Each row is a point on a tangle of strands that fork and nearly touch. The rows are in no order.
In the rows, 128 means zero.
Points whose rows are less than 47.4 apart are linked; no others are.
zamop: [ 70  90  88 174 115 141 170 110 119 113 116]
naliz: [ 68  85 108 180 114 143 172 102 131 123 117]
Parar: [166 156  77  79 129  99  87 167 147 107 131]
fego: [ 88 131 131 195 107 146 127  86  72  92 144]
karup: [ 86  98  93 139 123 123 147 110  98  90 106]
birif: [ 91 108 137 185 114 123 120 101  81 141 135]
Zuzi: [ 95 105 112 124 122 126 137 107  97  75 111]
Dize: [161 129 112  56 149 133  94 161 182 128 160]
mavam: [ 73  90 157 184 105 135 142  88 126 185 139]
benet: [ 98 105 150 195 119 131 139 113  78 187 137]
velen: [122 142 156 173 105 137 150 130  91 130 159]
sadul: [110  92 142 147 120 120 111 111 102 162 132]
muko: [102 117 149 196 112 126 138 110  64 153 148]
Zefi: [110 180 120 206 103 137 155 155 104 118 128]
Ganal: [175 203 136  87 156 118 112 116 135 109 101]
Zufas: [165 154 146 126 163 126 145 128 178 168 118]
rabo: [125 130 133 105 113 141 100 146 139  96 146]
Zur: [138 134 136 109 113 139 113 148 141 121 157]
Kuvit: [166 141  92  65 153 120 103 170 176 139 147]
kigot: [ 97 119 128 120 116 140 127 113 105  64 125]
mifi: [143 109 167 176 129 126 154 123  85 182 134]
pib: [174 177  94  89 138  98 121 149 127 122 111]
Verat: [171 177 122 117 162 105 119 123 142 145  91]
vedu: [149 216 137 137 114 113 131 121 102  94  88]
dule: [ 97 125 121 103 118 147 127 135 118  55 121]
Keka: [161 148  89  81 137 118  97 171 161 127 138]
tidi: [153 142  84  79 126 116  74 174 156  84 126]
mig: [137 106 151 146 121 123 124 123  89 161 150]
Libu: [128 109 123  57 129 141 110 146 147  70 119]
sibi: [170 178  83  76 125  95 112 152 130 103 127]
tapiv: [142 102 132  53 134 137 102 135 150  86 128]
Zake: [176 141 158 121 160 129 157 127 171 168 134]
bet: [183  99 159 119 169 119 149 123 128 189 151]
gifa: [161 213 148 122 126 121 115 115 116 103  93]
vib: [ 85 144 122 162 110 160 125 113 102  55 134]
vumis: [167 152 117  96 155 127 141 154 170 159 130]
meru: [150 178 111 150 120 109 137 150 122 130 100]
Dibu: [ 91 133 104  89 119 155 131 146 117  44 121]
kile: [163 148 123 102 138 133 138 157 163 151 143]
vovaf: [ 94  64 127 117 116 127 164 116 162 143 119]
Tusup: [140 128 100  77 129 136  81 172 164  81 124]
lugud: [ 68  83 149 190 107 136 158  80 138 155 135]
ren: [100 171 119 193  99 147 136 152 105 105 150]
digop: [112 126 134 103 117 144 104 138 132  77 133]
Mizop: [136  98 170 189 136 135 155 124  89 204 124]
rut: [104 130 100  82 122 149 111 167 134  43 113]
far: [ 86  97 155 184 114 136 139 108 102 200 138]
guro: [177 164  97  74 176 100 126 146 160 145 112]
sas: [ 91  69 134 126 121 128 140 111 155 156 109]
bogeg: [143 121 111  64 133 143  84 164 174  88 131]
Pinu: [134 115 152 134 110 126 121 125 100 135 156]
dinal: [ 79  95 128 174 120 126 121  98 103 138 117]
Gena: [122 163 127 159 103 137 135 161 122 123 143]
Fizak: [182 123 159 116 154 126 157 124 148 167 149]
Tane: [128 174 105 158 106 121 131 166 120 118 124]
Lem: [161 106 132  47 150 134  93 140 171 113 158]
Gugal: [137 196 115 178 111 104 143 138  98 109  92]
labi: [ 85 161 113 180 105 161 112 134 108  69 145]
Rago: [144 210 138 161 112 109 133 118  97  99  89]
zikap: [170 189 138 131 147 103 110 109 126 136  90]
sif: [122 191 111 201 108 113 150 147  96 111 102]
pel: [121  44 158 110 122 119 156  86 173 170 134]
Didez: [ 93 168 111 185 102 151 119 149 107  85 150]
lapo: [ 98  79 132 136 126 122 113 109 128 158 113]
Dedud: [127  68 141  96 155 135 110 107 157 210 141]
padol: [121 155 147 168 101 141 146 147 113 126 151]
buda: [ 87 102 120 166 120 126 122  97  92 104 114]
pari: [109  46 137 109 112 122 180 112 160 145 138]
vafa: [118  72 148 114 137 134 118 106 148 209 141]
Pas: [178 196 115  81 148 107 126 127 130 111 100]
ferer: [ 77  95  80 159 120 132 159 111 102 101 107]
kal: [121  33 148 109 120 117 176  99 165 155 137]
Zala: [159  77 142  95 180 123 120 128 131 212 154]
vaz: [168 214 152 107 145 126 101 111 129 112 105]
lil: [115  56 158 105 130 130 133  90 174 193 139]
fulef: [159 187 121 139 129 104 129 129 117 125  87]
sidi: [ 67  84 134 189 107 143 170  87 138 135 125]
tate: [171 154 103  89 167 111 132 154 168 155 118]
Vido: [165 167 127 122 166 114 125 130 163 159  98]
bas: [ 88 115 120 180 114 134 126  86  80  88 123]
buza: [152 143 122 101 122 135 119 162 156 136 153]
mape: [157  96 133  44 147 132  93 130 158 102 143]
Duda: [115 121 116  69 125 148 109 159 142  59 117]
femak: [115 116 145 138 111 127 109 113  99 108 143]
Fim: [102 127 141 136 108 139 117 117 108  81 141]
Gudi: [180  86 153 110 183 120 144 128 130 201 151]
Nuran: [139  70 141  88 170 132 109 116 148 218 149]
tadu: [139 111 158 163 120 123 144 124  84 167 146]

A fork is a point with three links. Follow the links from the first point to the second and name the forks in between, in order.
Pinu; kal | mig
Kuvit; sibi | Parar
ferer; mig | kigot
Dibu; tadu | dule > kigot > mig
femak; Duda | kigot > dule
tadu; Dibu | mig > kigot > dule
sadul; Zuzi | mig > kigot
rabo; karup | dule > kigot

A fork is a point with three links, a tip a point with one. Leave the first point through the second and follow the links. Name the first fork or tip that comes.
Lem; Dize | Parar
Zur; buza | guro
far; benet | fego
Pinu; femak | kigot
Mizop; mifi | mig
kile; buza | dule
meru; Tane | velen
Rago; Gugal | vib
